A landscape with many valleys, sampled at points; each row gives a point and its height.
From any point a ball takes the steepest step (drop divided by distance) to one of its 2 nearest points. It stops when none of these is lower. Distance is the straight distance between rows; heights are no part of it.
q_744 h=29.5: 9  4  -3  -8  -8  16  8  9  -7  -8  -13  -6  -5  5  4  -11  6  -3  7  -4  -3  -2  4  6  -1  10  1  -8  -16  11  -6  -2  -11  11  2  12  -7  -4  -10  7  -1  0  0  6  4  -3  -1  9  -6  2  -4  0  -6
q_475 h=51.4: 3  -4  -7  -13  -7  7  -7  16  5  -8  -9  -14  -9  4  -2  -14  27  1  6  -5  -9  2  -2  4  4  -3  9  -18  -14  3  -3  -12  11  8  -3  13  2  5  -10  -2  -5  -2  9  9  19  -9  3  5  -19  0  -11  1  1
q_692 h=56.9: 2  -1  2  8  -3  9  12  3  6  15  -3  -5  -1  2  4  -10  -13  -17  6  -7  17  -1  6  -3  4  13  -7  14  2  13  1  15  -3  1  -6  -11  9  -1  -5  -4  0  9  9  -9  -1  -4  -20  -4  7  -5  4  -16  4
q_154 h=73.0: -23  -5  -1  7  -13  -2  -2  5  -18  -10  9  13  -3  6  -17  12  -14  -12  8  10  -5  -2  -10  -2  5  -10  -11  7  10  2  12  1  2  -2  8  6  -8  0  1  9  -1  9  -21  -13  -11  6  6  5  16  -4  7  6  9
q_803 h=70.3: 15  0  -6  -3  -2  -3  -7  -2  14  -10  14  8  3  -3  -4  1  6  22  -18  -4  -9  1  -4  3  -3  -9  10  -20  0  -2  -3  -3  1  -5  -2  19  -7  2  -2  3  4  -13  -7  12  -3  13  4  4  -6  9  -5  26  -7
q_607 h=63.4: 2  -13  17  11  4  12  -9  7  0  -3  6  -8  -9  9  0  1  -26  5  3  -9  11  -2  8  1  16  -1  -5  9  -6  20  -1  9  -8  4  -19  -28  -5  17  -3  -10  7  5  -10  -4  -3  2  -10  12  18  -8  3  -13  13
q_101 h=64.2: -6  -12  7  -1  15  -5  -15  -11  -3  -3  7  5  -2  4  2  13  0  18  -4  -1  -4  6  -14  -8  7  -15  4  -4  -2  -3  -2  -4  -5  -4  3  9  -8  1  1  -6  4  -9  -10  11  8  15  22  5  7  5  -9  19  3
q_498 h=68.3: 7  5  8  2  1  -10  -4  10  15  -15  14  0  -2  -16  2  -10  7  20  -16  7  -2  -11  11  3  -15  -2  4  -9  -5  10  -7  2  9  -5  -19  -14  -6  9  -4  4  7  -19  -8  2  -11  8  -4  7  -1  -8  -1  -5  -15
q_483 h=56.3: -7  -5  -4  -12  3  -12  -13  8  12  0  0  -12  -2  -1  -4  1  23  4  -1  3  -9  6  4  8  -1  -12  13  -14  -2  -17  4  -17  24  -2  -5  -10  10  10  4  -5  -1  -8  9  7  15  -15  4  -7  -18  -3  0  -1  5
q_189 h=57.9: 13  -5  7  -7  -2  0  -12  -10  -14  -4  -24  21  13  7  2  11  -5  10  4  -1  -20  -2  -1  1  -1  -5  12  -11  -5  -13  -2  -5  0  4  -5  -6  -7  1  11  1  2  0  13  -7  2  -13  -10  1  -8  26  3  -11  4
q_608 h=45.8: 11  3  -1  -1  -7  -16  13  -15  3  0  -16  21  18  -11  4  -9  12  -5  2  1  -8  -7  4  1  -26  7  7  -5  6  -10  3  2  12  1  2  7  3  -14  0  10  -1  4  14  -20  -14  -8  -15  -11  -14  13  0  -14  -4
q_755 h=55.4: 4  -1  2  -13  -1  -8  -13  0  -4  -9  -16  7  8  1  -2  8  10  13  1  9  -21  1  5  7  -6  -8  14  -14  -8  -19  1  -15  11  4  -3  -5  -4  7  11  3  1  -7  6  6  6  -12  0  -3  -15  12  1  -4  1
q_895 h=40.9: 1  -14  6  6  10  0  4  -12  -3  15  -5  -11  -3  0  14  1  -2  0  3  -7  14  1  -1  -2  3  1  -1  0  -1  0  0  7  -2  4  -9  -13  5  -3  -1  -12  2  3  6  3  8  1  4  -1  5  -6  -3  -1  6
q_862 h=63.6: 17  11  1  -4  1  11  4  -5  -3  -10  -3  -3  1  -6  15  1  -6  16  -5  4  1  -4  16  6  -11  12  -4  -7  -10  3  -13  0  -17  9  -3  0  -11  3  1  10  3  -14  -5  14  -6  4  4  6  -4  6  -1  6  -18
q_675 h=66.5: 21  -2  2  16  -9  -9  9  -6  5  -1  8  2  5  -17  18  -1  5  9  -11  -1  6  -6  21  13  -22  8  2  -19  -2  -4  -6  6  2  9  -14  -13  5  -6  3  13  9  -5  -6  -4  -22  8  -3  2  -6  1  3  12  -12
q_275 h=46.8: -10  16  -13  14  6  -4  16  -7  0  18  11  1  3  -1  -3  5  3  -22  3  -6  9  7  -11  -12  3  5  -19  24  12  8  -1  8  -16  -10  25  30  6  -23  -2  -3  -10  12  1  -4  -5  18  7  -12  1  -3  -1  10  0
q_44 h=66.4: -3  -4  6  -3  13  -11  -21  -4  7  -9  9  17  3  0  -13  11  -1  22  -12  8  -11  -1  -16  -12  3  -16  7  -1  4  -5  -1  -7  6  -12  4  13  -12  3  3  -1  7  -15  -7  6  1  14  16  1  3  8  -3  12  0
q_57 h=66.9: 7  6  14  3  6  -1  -8  10  19  -20  15  -6  -8  -8  -1  -15  -6  15  -11  1  7  -13  2  -6  -5  3  -4  3  -9  23  -10  4  3  -6  -20  -17  -11  12  -9  -6  9  -13  -6  1  -6  9  -7  11  5  -11  -5  -16  -9
q_473 h=59.9: 6  -6  0  6  -15  9  4  23  8  -5  8  -2  -12  4  -9  -12  -4  -9  4  -9  6  -5  1  2  4  1  -1  0  -4  18  3  8  6  3  -11  -3  2  11  -11  3  3  11  -7  -8  -2  -2  -18  6  5  -5  2  -7  5
q_362 h=48.8: 13  -5  17  -3  18  -9  -6  -23  -3  12  -19  -5  4  -9  25  5  -2  11  1  -2  4  -2  3  -9  -7  8  2  -3  -5  -8  -7  11  -4  3  -10  -24  2  -5  7  -9  8  -1  20  -2  7  -8  -1  -7  0  3  1  -20  -6
q_109 h=37.5: 21  -6  1  2  -1  9  2  -1  14  16  -6  -8  2  5  5  -10  0  -1  -2  -18  9  6  2  -2  10  8  8  -4  -1  5  0  9  -4  2  -8  -4  14  3  -3  -11  2  3  18  1  7  -10  -20  -5  -5  7  -2  -9  4
q_977 h=37.0: 4  -1  -4  0  -25  11  23  -1  -26  -1  -11  -5  -4  -1  15  2  -2  -13  13  2  8  0  19  20  -9  15  -11  -8  -8  0  -1  0  -13  15  4  -1  -1  -5  4  18  -4  9  -9  -5  -13  -3  3  6  -2  0  6  8  -7
q_314 h=42.2: -22  -5  -6  -7  0  0  -2  6  -23  -6  -8  -1  -8  6  -4  9  8  -11  15  7  -6  1  -11  1  5  -9  -4  1  -2  -4  6  -11  2  3  14  12  -6  -3  4  3  -6  5  -6  0  12  0  21  4  2  -6  2  8  7
q_793 h=43.1: 9  18  2  -1  9  -14  8  -11  8  8  -18  12  19  -13  4  -9  4  -3  -1  9  -3  -10  1  -9  -20  18  1  11  5  -4  -2  9  3  -1  0  0  -1  -14  3  2  -2  -1  21  -15  -7  -10  -15  -12  -10  7  2  -29  -10
q_435 h=54.8: -7  0  5  5  12  6  0  5  12  12  4  -11  -7  2  -6  -11  -14  -10  3  -5  18  1  -6  -13  16  5  -9  25  4  16  4  14  -3  -6  -4  -13  4  5  -8  -14  1  8  5  -5  8  -1  -8  -1  13  -14  -2  -16  11
q_77 h=24.2: 7  -1  -1  -4  10  13  -3  -4  12  8  11  -13  -2  8  3  2  -1  12  -9  -11  4  13  -3  -6  18  -6  7  -1  4  -5  -5  -7  -11  -6  7  7  5  7  -2  -16  -2  -6  3  16  17  5  7  -1  2  2  -8  13  4
q_319 h=45.7: 0  -6  9  1  19  -4  -14  -17  -4  10  -1  14  2  8  -1  11  -16  12  -5  -4  -2  5  -17  -18  11  -7  0  11  6  -3  0  7  -8  -8  8  1  -8  -2  8  -13  7  -6  4  0  7  4  4  -2  12  13  -1  -4  6
q_139 h=74.3: -14  4  1  -1  3  7  -5  8  -14  -14  8  6  -6  11  -15  9  -17  2  2  10  -8  -1  -9  -4  8  -3  -10  13  3  9  6  -3  -9  -3  13  5  -18  3  0  8  2  2  -22  -2  -4  10  10  8  17  -4  5  4  4
q_556 h=56.7: 5  12  -4  -8  0  12  10  -5  -7  12  -12  -16  9  1  13  4  -5  -8  7  4  2  5  17  7  -1  15  -2  1  -1  -14  -5  -11  -8  7  7  -15  7  1  11  -2  -5  1  18  7  8  -17  -6  -9  -8  1  6  -13  -7
q_345 h=66.3: -10  -15  -4  9  -10  -13  20  -18  -24  6  -8  18  6  -7  6  6  9  -14  11  -4  1  -5  -11  0  -18  -1  -11  -1  -1  -7  4  7  1  4  6  25  6  -22  1  7  -6  17  -2  -21  -15  5  8  -2  -4  11  -1  11  -2
q_453 h=31.7: -24  4  -2  1  9  -6  -5  3  2  4  20  -9  -1  1  -9  8  -1  -5  -4  11  5  10  -7  1  11  -13  -4  9  12  -8  4  -9  9  -11  14  -1  4  5  6  -8  -5  -3  -9  10  3  7  19  -6  9  -13  2  16  7
q_197 h=41.8: 0  -20  7  7  8  -4  -14  -9  -1  8  4  14  -1  7  -2  12  -10  5  -3  -12  -1  3  -16  -9  13  -13  4  0  6  -1  4  11  -1  -7  -4  4  1  2  1  -11  6  1  1  -5  4  7  0  0  10  10  1  8  15
q_357 h=36.2: -9  5  -6  -3  14  2  0  1  19  1  19  -26  -10  -2  3  -10  15  4  -4  -7  14  7  -8  -4  9  -9  -4  6  2  12  -7  -8  -1  -9  4  6  2  -2  -14  -15  -8  -3  -2  20  17  16  20  0  0  -20  -19  17  0
q_546 h=64.0: 5  -1  1  -5  15  -9  -3  -7  10  1  -6  -7  -2  -8  8  -8  18  8  -3  -2  0  0  -5  -3  -8  -2  9  -7  -9  3  -8  1  6  2  -6  6  -2  -5  -8  -5  2  -11  10  10  13  1  9  1  -13  -1  -13  1  -5
q_580 h=67.7: -1  -22  10  16  -7  -13  13  -25  -20  10  -11  24  7  -1  12  6  -4  -8  7  -9  4  -7  -12  -5  -12  2  -7  -2  2  -3  0  17  -1  3  -5  10  2  -17  2  0  1  16  3  -24  -15  1  -4  -1  6  17  0  0  3
q_597 h=17.3: 9  4  -4  -6  14  10  -3  -7  5  4  6  -2  -4  13  0  5  -3  12  -10  -11  -5  11  -9  -13  20  -3  0  1  2  1  -4  -6  -19  -8  17  24  -5  -4  -3  -10  0  -4  -3  13  14  16  13  3  7  12  -9  20  1
q_753 h=80.5: -11  -9  9  8  -6  -13  -9  14  -2  -7  0  -3  -1  -5  0  2  -5  -2  5  10  -1  -9  16  10  -9  -5  1  -3  -3  0  5  -5  16  7  -22  -38  5  11  7  6  5  1  -2  -10  -9  -11  -11  2  5  -11  10  -22  2
q_199 h=45.3: 0  14  -11  -4  -11  6  1  18  16  -3  8  -2  2  0  -17  -14  1  -8  -8  2  -3  0  1  -4  4  6  2  8  8  2  5  0  7  -6  6  6  3  8  -3  2  -6  -2  2  0  0  -10  -18  -7  -2  -2  5  -7  -3
q_869 h=40.8: -11  10  -12  1  12  -4  6  3  13  15  7  -21  -2  -7  1  -7  16  -15  4  -5  17  9  -5  -6  5  -1  -10  17  4  8  -5  0  -6  -6  9  11  8  -10  -8  -11  -10  3  6  10  10  8  13  -10  -3  -19  -8  6  -1
q_626 h=54.5: 7  3  5  -1  -3  7  4  -9  -9  9  0  -12  9  -6  16  11  -9  1  0  7  2  3  24  14  -9  7  -3  -7  -2  -18  -3  -13  -2  6  -4  -29  10  4  14  5  -2  2  8  8  -6  -8  0  -10  -2  0  9  -6  -7
q_418 h=34.6: -8  -7  1  0  4  11  4  0  -16  -5  -9  -12  -14  6  9  0  2  -4  13  -5  6  1  -3  2  4  0  -10  1  -13  12  -3  -1  -14  8  4  12  -10  -8  -7  6  -3  6  -11  3  8  10  20  13  5  -9  -7  12  4
q_617 h=30.6: 0  -4  0  -8  17  4  -4  -6  11  4  11  -26  -6  0  10  -1  12  18  -7  -6  5  8  -2  -2  12  -7  4  -4  -5  0  -10  -10  -2  -4  -1  -1  1  3  -6  -18  2  -11  0  24  19  9  19  6  -1  -9  -16  17  -2
q_774 h=45.6: -16  -2  -11  -12  -3  6  -1  13  -11  -7  2  -14  -12  6  -5  1  19  -8  9  2  -1  7  -7  7  7  -7  -3  -9  -6  1  3  -13  1  2  10  15  -2  -2  -3  5  -9  1  -10  9  13  4  23  7  -4  -13  -6  19  3
q_245 h=70.9: 13  -3  -9  -4  -16  6  5  3  2  -14  6  3  -5  -2  -1  1  12  7  -8  -3  -8  1  2  13  -5  -2  5  -27  -7  2  0  0  -4  5  -4  15  -4  -1  -5  14  2  -6  -14  9  -9  11  5  7  -6  5  -6  29  -9
q_18 h=59.8: 3  5  1  -10  0  4  -8  0  -10  -6  -22  21  8  13  -7  8  -5  2  3  4  -18  2  -9  -7  7  0  8  3  -3  -10  2  -6  -1  2  11  11  -8  1  6  -2  3  -1  8  -6  7  -9  -7  0  -6  22  0  -10  7
q_172 h=42.7: -12  24  -13  -13  -14  -4  -4  23  13  -15  9  5  1  0  -29  -7  3  -6  -4  19  -11  -2  -2  -3  6  -2  4  11  14  -6  8  -11  13  -7  16  6  1  13  2  4  -4  -4  -8  1  0  -10  -11  -8  -2  -2  9  -9  -2
q_103 h=78.1: 5  6  3  -5  1  12  -7  9  3  7  -4  -6  5  10  -5  0  -20  -3  3  0  0  2  6  -5  14  7  1  9  1  -2  3  -3  -2  -1  -1  -20  4  14  7  -10  1  0  11  2  8  -17  -18  -4  4  2  8  -25  6
q_331 h=36.7: 0  -7  8  0  16  2  -5  -7  5  4  5  -18  -5  -3  13  0  -1  12  -2  1  10  2  4  -2  7  -4  0  1  -6  4  -7  0  -2  0  -10  -20  2  6  -2  -12  5  -8  5  14  9  2  10  3  5  -12  -7  0  -1
q_657 h=63.5: -13  1  -6  1  -3  -12  3  -2  -11  -10  -4  23  -1  1  -13  5  8  -6  2  4  -11  -2  -17  -7  -4  -7  -3  4  5  -4  5  0  4  -2  15  30  -9  -14  -2  10  -4  4  -11  -11  -4  7  9  0  -1  10  -1  12  1
q_627 h=38.7: -13  1  -5  -8  7  10  4  4  -20  -4  -16  -2  -9  13  -1  3  6  -10  16  -1  -8  5  -10  -3  10  -1  -7  7  -7  4  0  -7  -15  6  19  27  -11  -11  0  5  -7  7  -5  1  17  4  20  7  0  -1  -5  4  4
q_731 h=44.3: -3  17  -16  -5  -29  6  17  19  6  -3  6  7  5  -3  -16  -12  -2  -20  2  6  -1  -7  7  5  -2  10  0  8  14  0  12  3  7  0  8  9  8  1  -5  13  -7  5  -5  -11  -12  -8  -22  -6  -3  -5  8  -7  -5
q_637 h=40.2: 6  4  4  2  14  -15  2  -18  13  14  -9  10  13  -10  5  -5  5  1  -4  -1  3  -2  -5  -11  -13  5  3  5  6  -5  0  10  7  -6  -1  -5  4  -7  3  -6  2  -2  19  -10  -2  -5  -8  -11  -5  7  2  -19  -1
q_908 h=48.1: 16  2  3  -4  -12  -14  2  0  9  -2  -11  12  15  -10  3  -9  11  3  0  2  -15  -5  17  13  -23  6  16  -14  3  -16  7  -5  18  3  -10  -13  7  -1  5  13  2  5  12  -18  -12  -15  -19  -8  -19  9  6  -21  -1
q_174 h=65.3: -1  4  12  -2  6  13  -10  15  10  -14  10  -13  -11  6  -8  -12  -19  7  0  -1  7  -5  0  -7  8  0  -10  15  -10  27  -4  2  -3  -3  -13  -20  -12  17  -8  -7  5  -2  -8  0  2  4  -8  11  12  -14  0  -19  3
q_992 h=61.5: 6  5  1  -6  10  5  2  -17  -14  1  -14  -2  3  -3  17  8  -2  14  0  3  1  3  4  1  -7  5  0  -5  -8  -5  -10  -5  -15  6  7  7  -11  -4  7  3  0  -10  2  12  6  3  15  3  -5  8  -6  10  -9
q_159 h=81.5: -16  3  2  6  -11  -7  2  15  -1  -10  11  -6  -2  -10  -7  -2  -9  -5  3  18  7  -11  16  10  -14  0  -5  4  0  2  2  1  11  3  -11  -24  1  7  1  13  3  -1  -14  -4  -17  -2  -2  3  10  -19  11  -8  -4
q_515 h=36.9: -24  6  3  0  22  -9  -8  -2  10  9  13  -19  1  -5  -3  6  -4  0  -3  14  11  5  -4  -6  6  -8  -4  20  10  -6  1  -7  10  -10  5  -20  5  6  6  -16  -2  -7  1  13  10  0  14  -10  8  -18  -1  -4  5
q_727 h=75.7: -1  2  6  -4  9  6  -11  4  -3  -10  2  1  0  5  -5  8  -14  10  -2  7  -6  -1  -2  -5  8  -3  -3  7  -1  6  -2  -2  -8  -2  1  -4  -13  11  5  -1  2  -8  -8  8  2  4  5  7  8  1  1  -3  -2
q_751 h=67.8: 22  8  3  2  3  -9  5  0  19  -7  12  1  6  -20  8  -8  7  19  -18  3  0  -7  18  6  -23  9  9  -13  -3  0  -11  3  4  1  -15  -7  0  0  -1  5  6  -18  2  2  -14  9  -6  1  -7  0  -3  1  -15
q_211 h=61.8: 7  -4  7  7  -12  17  -2  16  0  -9  5  2  -5  12  -11  -3  -27  -4  1  -5  3  -7  9  6  9  5  -4  7  -2  19  3  8  -8  1  -15  -16  -2  16  0  1  1  7  -10  -7  -11  -2  -22  13  15  -2  10  -13  6
q_808 h=42.3: -16  6  -10  -2  -29  0  11  16  -11  -11  4  11  1  -1  -15  -2  -4  -23  10  11  -2  -8  6  10  -1  2  -4  4  9  -1  13  2  8  4  4  -2  2  1  0  15  -4  13  -14  -13  -17  -8  -11  -2  3  -8  14  -3  -2
q_551 h=39.8: -24  23  -14  -15  -10  -4  1  17  -1  -13  6  -7  0  -2  -16  -1  9  -10  5  24  -4  2  3  4  3  2  1  6  7  -8  8  -14  11  -4  19  3  0  5  5  8  -8  -5  -7  8  2  -8  6  -6  -6  -13  5  -2  -2
q_188 h=68.5: 3  -2  4  -8  8  -6  -14  -3  0  -21  0  11  0  -3  -4  10  4  27  -13  9  -15  -8  -5  -2  -7  -10  6  -13  -8  3  -4  -6  0  -1  -3  12  -20  3  2  9  7  -18  -13  10  -2  12  13  9  -3  6  -7  11  -10
q_957 h=76.8: 6  11  3  -5  1  11  -11  8  6  -6  7  -4  5  6  -11  4  -21  11  -8  8  -6  0  8  0  8  -1  2  5  -1  -3  0  -9  -4  -4  -3  -16  -6  19  10  -5  -1  -10  -1  10  0  -6  -9  7  3  -1  8  -9  -4
q_578 h=67.2: 12  -3  -6  8  0  -6  16  -13  4  12  -10  5  3  -7  12  -7  12  -10  2  -13  8  -2  -3  -5  -18  8  -1  -3  -3  6  -6  13  -3  4  -3  15  5  -18  -9  4  -2  6  10  -8  -5  3  -3  -3  -10  6  -10  5  -4
q_70 h=53.7: -3  -1  -6  -13  -5  -7  -10  14  9  -1  -13  -8  -6  0  -7  -14  27  -4  7  1  -9  1  -3  5  -1  -6  16  -10  -7  -3  4  -10  19  3  -5  3  10  5  -5  -3  -6  0  16  0  20  -21  -4  -5  -21  0  -6  -10  6
q_15 h=71.7: -12  -16  -2  7  -11  4  1  3  -19  -10  4  12  -9  8  -4  7  -4  -6  9  -1  -5  -3  -11  1  2  -11  -8  -7  0  5  9  5  -3  4  2  13  -8  -3  -5  10  2  8  -21  -11  -8  14  14  11  12  -2  0  20  5
q_177 h=35.9: -4  10  -4  3  17  -17  1  -8  27  20  7  -3  10  -12  -2  -7  7  -3  -10  4  10  1  -4  -10  -6  5  3  14  14  -8  4  5  14  -13  1  -10  14  -4  -1  -12  -2  -5  20  -4  1  -7  -7  -22  -5  -5  2  -14  -2
q_871 h=79.3: -9  -3  7  -3  2  2  -6  7  -8  -1  -8  -12  -1  0  2  3  -10  -4  9  12  2  -2  15  5  3  2  0  3  -4  -2  2  -5  8  7  -7  -28  2  13  8  -1  0  1  6  0  3  -15  -7  -1  4  -7  7  -24  4
q_579 h=29.9: 2  -11  0  4  1  13  5  0  -8  -1  4  1  -14  11  -1  -4  -2  -5  4  -17  -2  1  -12  -6  7  0  -13  2  -2  16  -1  8  -18  1  9  25  -5  -13  -13  4  -4  10  -11  -4  6  21  13  10  8  -1  -7  21  5
q_505 h=37.7: 7  -27  7  16  0  -5  -10  -8  9  18  7  9  1  7  1  4  -5  0  -6  -22  7  5  -12  -3  11  -10  8  -7  11  -4  7  13  6  -4  -11  -7  16  2  2  -17  8  10  6  -9  1  -3  -14  -4  6  7  5  6  17
q_783 h=49.5: -2  15  -8  4  -6  0  -4  10  21  11  17  8  9  5  -19  -3  -11  -7  -15  2  1  5  1  1  7  1  3  11  21  -10  8  -3  12  -12  7  -3  11  10  9  -7  -2  -1  6  -1  -5  -8  -20  -17  2  2  13  -3  5
q_606 h=33.4: 10  3  -5  -4  -14  16  15  5  -13  -8  -8  -19  -7  1  17  -5  7  -4  7  -1  5  1  17  21  -2  10  -4  -16  -16  8  -8  -3  -13  14  -3  3  -3  0  -3  14  -3  1  -8  10  0  -1  4  11  -8  -8  -2  14  -8
q_723 h=61.7: -4  0  -6  -5  0  -4  -8  2  -7  -7  -8  22  2  9  -13  7  1  -1  0  3  -17  4  -18  -9  11  -6  6  3  6  -10  6  -7  2  -7  16  26  -9  -3  3  1  -3  0  -1  -5  8  -1  5  -1  -3  18  -1  6  7
q_222 h=65.2: 19  1  1  7  -7  5  6  -10  -8  -4  4  2  5  -7  18  7  -4  16  -7  2  -1  0  19  15  -11  6  1  -21  -5  -8  -8  0  -10  8  -9  -10  -3  -2  6  11  1  -8  -7  9  -17  6  2  6  -3  7  2  17  -13
q_26 h=61.6: -9  -13  4  -1  15  -12  -11  -8  -1  2  -4  1  -1  -4  3  7  8  11  -2  4  0  0  -9  -3  -1  -12  5  -4  -3  -8  -2  -1  10  -4  -2  -3  -1  0  1  -4  3  -9  3  3  11  1  12  -1  0  1  -5  4  5
q_333 h=53.0: 13  -8  9  1  -2  -9  -15  -1  0  -10  -6  10  7  -4  1  8  8  19  -4  0  -17  -6  6  9  -10  -12  17  -22  -7  -11  -2  -5  10  4  -18  -12  0  7  6  6  6  -6  3  2  -6  -6  -4  6  -11  11  0  -3  2
q_652 h=48.9: 4  -3  -8  -12  -2  15  -1  9  -2  -2  -5  -19  -10  8  4  -8  21  -1  3  -13  -3  8  -2  6  9  -5  5  -17  -12  3  -4  -13  -4  5  6  17  0  1  -6  -4  -7  1  3  16  20  3  12  4  -9  -3  -12  15  2
q_855 h=52.4: -1  4  9  -1  19  12  -5  -2  13  7  10  -19  -5  5  2  -4  -14  5  -3  -8  14  8  -5  -12  19  3  -6  23  1  15  -3  4  -12  -6  -1  -5  -3  6  -7  -18  2  1  2  8  14  7  2  2  14  -12  -7  -10  6
q_329 h=44.6: -15  7  -2  -3  -19  -5  -1  12  -13  -14  -2  13  7  -2  -14  4  -12  -7  6  19  -10  -10  7  6  -6  -2  0  8  7  -9  10  -5  11  1  -2  -15  -4  3  7  11  -1  4  -8  -10  -16  -11  -11  -2  5  0  13  -17  -1
q_520 h=33.9: 18  -15  5  12  -6  5  -4  -3  8  17  -1  6  5  8  0  1  -11  0  -5  -20  3  3  2  2  12  1  7  -7  6  -3  5  10  0  -2  -12  -12  15  6  4  -11  6  7  11  -8  2  -8  -26  -6  3  11  8  -7  12
q_683 h=44.2: -16  15  -16  10  7  -9  11  9  10  15  8  -4  -2  -4  -10  -6  17  -28  4  -7  9  4  -12  -14  4  2  -14  25  9  14  -1  4  -4  -8  19  25  7  -15  -11  0  -13  12  4  -2  5  8  4  -15  -4  -15  -2  2  0
q_454 h=52.0: 20  0  13  -2  8  2  -5  -16  -4  5  -13  0  11  -6  21  8  -5  15  -3  2  -4  1  20  7  -10  10  5  -9  -8  -11  -9  -2  -6  9  -12  -29  5  4  12  5  7  -2  15  -1  -5  -12  -6  -2  -4  8  6  -14  -8
q_100 h=69.2: -7  -22  12  17  -8  -4  3  -14  -28  0  -3  25  -2  4  5  14  -20  -5  9  -2  2  -7  -9  -2  -6  2  -14  4  1  2  2  15  -5  3  -5  3  -7  -8  1  5  5  15  -11  -24  -17  9  1  7  16  11  6  4  7
q_3 h=58.8: -12  -8  0  -3  3  -14  -17  8  14  -4  8  0  -7  0  -14  -2  16  8  -6  3  -3  2  -10  0  2  -17  11  -7  3  -7  2  -6  22  -9  -7  -6  3  12  -3  -6  1  -8  1  6  11  -6  5  -2  -6  -3  -1  0  8
q_201 h=49.6: -5  8  8  1  29  1  -8  -12  9  9  5  0  -3  3  -2  2  -15  8  -5  -1  7  6  -12  -22  16  1  -5  27  8  6  -3  7  -12  -8  11  -2  -4  1  -2  -16  6  -3  4  5  12  8  5  -1  15  -1  -4  -11  6
q_396 h=65.1: -9  3  -9  8  -10  -15  19  -16  -17  2  -4  23  12  -2  -5  5  8  -16  3  2  -8  -2  -16  -6  -12  -1  -6  7  6  -10  4  3  1  -2  20  34  3  -24  3  3  -6  14  1  -18  -13  3  3  -6  -9  17  0  6  -4
q_83 h=39.6: -6  6  -7  -6  -23  6  17  13  -14  -9  -5  -4  -3  -4  1  -4  4  -16  9  10  0  -6  14  15  -9  8  -6  -7  -3  -1  3  -2  1  9  2  -3  -1  -2  1  17  -5  5  -8  -2  -10  -6  -2  1  -5  -9  4  1  -9
q_845 h=30.3: -9  14  0  6  20  -9  -2  -4  25  17  19  -14  4  -14  -3  -7  -5  3  -11  6  18  2  -2  -13  0  2  -3  26  16  0  -2  6  8  -15  -3  -15  8  2  -1  -17  2  -6  9  6  3  3  0  -13  8  -17  -4  -9  -5
q_829 h=70.5: -5  -18  10  15  -14  7  5  1  -25  -7  1  16  -11  8  1  7  -16  -5  12  -5  2  -6  -2  5  -1  -2  -13  -2  -2  12  4  15  -9  7  -6  4  -11  -1  -8  10  7  11  -23  -18  -18  13  3  16  17  0  5  11  6
q_879 h=36.1: -28  18  -10  -6  -3  -6  -1  11  2  -5  20  -7  -2  -1  -21  7  -2  -9  -2  20  1  5  -6  -1  13  -7  -5  14  16  -4  9  -11  11  -11  24  1  0  4  7  3  -8  -3  -14  8  -2  0  12  -8  8  -13  9  9  2
q_928 h=50.4: 15  -9  2  0  -12  -9  -6  -2  -4  0  -12  6  8  0  5  2  9  2  1  -4  -12  0  16  19  -9  -2  15  -22  -4  -15  3  -9  13  6  -16  -19  13  6  9  9  2  4  9  -4  -7  -15  -16  0  -11  9  6  -7  4
q_796 h=68.4: 17  5  -12  3  -11  3  20  -4  5  0  -8  2  2  -6  11  -15  15  -10  2  -8  5  -3  4  7  -17  10  3  -13  -5  6  -4  7  -5  7  1  20  1  -13  -9  15  -2  3  -1  -1  -10  4  -3  1  -13  4  -7  12  -11
q_576 h=58.4: 14  -9  4  9  -11  16  8  12  1  5  -8  -1  -8  6  -2  -14  -8  -16  9  -17  9  -3  1  -2  7  9  0  5  -4  19  1  13  -3  7  -10  0  11  2  -10  -2  -1  13  5  -15  0  -7  -22  6  2  1  1  -16  8
q_914 h=65.8: 7  -10  -3  4  3  -8  6  -6  9  11  -6  -6  -3  -6  10  -10  23  -9  3  -14  9  1  -6  1  -6  -2  5  -11  -5  8  -3  8  7  4  -10  8  10  -12  -11  -3  -1  5  12  -3  5  -1  0  -1  -11  -2  -10  7  2
q_395 h=69.6: 5  -5  -15  1  -22  8  16  2  -9  -6  2  3  -7  0  6  -3  14  -11  1  -8  0  -1  2  12  -5  3  -1  -21  -5  3  2  7  -6  7  2  25  3  -14  -9  19  -3  5  -14  0  -13  7  7  5  -6  0  -2  29  -9
q_116 h=24.5: 3  4  -6  -1  -1  11  4  -5  -4  -5  4  7  -3  7  -2  4  -6  4  -6  -5  -5  3  -8  -4  4  3  -5  -3  1  4  0  2  -15  -1  14  28  -9  -8  -4  5  0  -5  -13  5  -4  15  8  5  5  8  -2  21  -7
q_562 h=45.0: 12  -9  16  10  14  -4  4  -27  -4  23  -6  -7  3  -3  29  6  -14  5  -1  -8  18  2  4  -8  1  10  -4  3  1  -6  -8  12  -15  4  -8  -24  5  -7  5  -14  7  5  13  -1  -4  1  -1  -4  11  1  -1  -6  -3
q_121 h=47.1: -9  7  -5  2  -15  -9  -1  9  5  1  7  11  8  -2  -16  3  -4  -7  -5  11  -7  -1  4  2  -4  -1  2  4  14  -17  9  -4  16  -6  2  -10  9  7  8  2  0  3  3  -10  -13  -11  -18  -11  -2  3  16  -11  2
q_631 h=59.1: 2  14  -1  -10  12  12  5  -15  -14  11  -14  -12  7  4  15  9  -4  1  6  3  1  10  8  2  5  12  -1  2  -5  -14  -9  -12  -19  5  14  1  -3  -5  12  -5  -7  -4  16  15  14  -8  10  -4  -6  8  -3  -2  -5

Where does a ball stop that starts at each point below?
q_498: q_520
q_15: q_845
q_435: q_520
q_751: q_597
q_753: q_845
q_18: q_845
q_70: q_597
q_626: q_597

Call two points neighbours if one is among the 2 nearest of the other. Go from one point of each pair to the other, from neighbour to neighbour, staying as low as possible. Name the highest point that can't be avoided.
q_453 / q_808: q_199
q_520 / q_26: q_498
q_453 / q_845: q_515
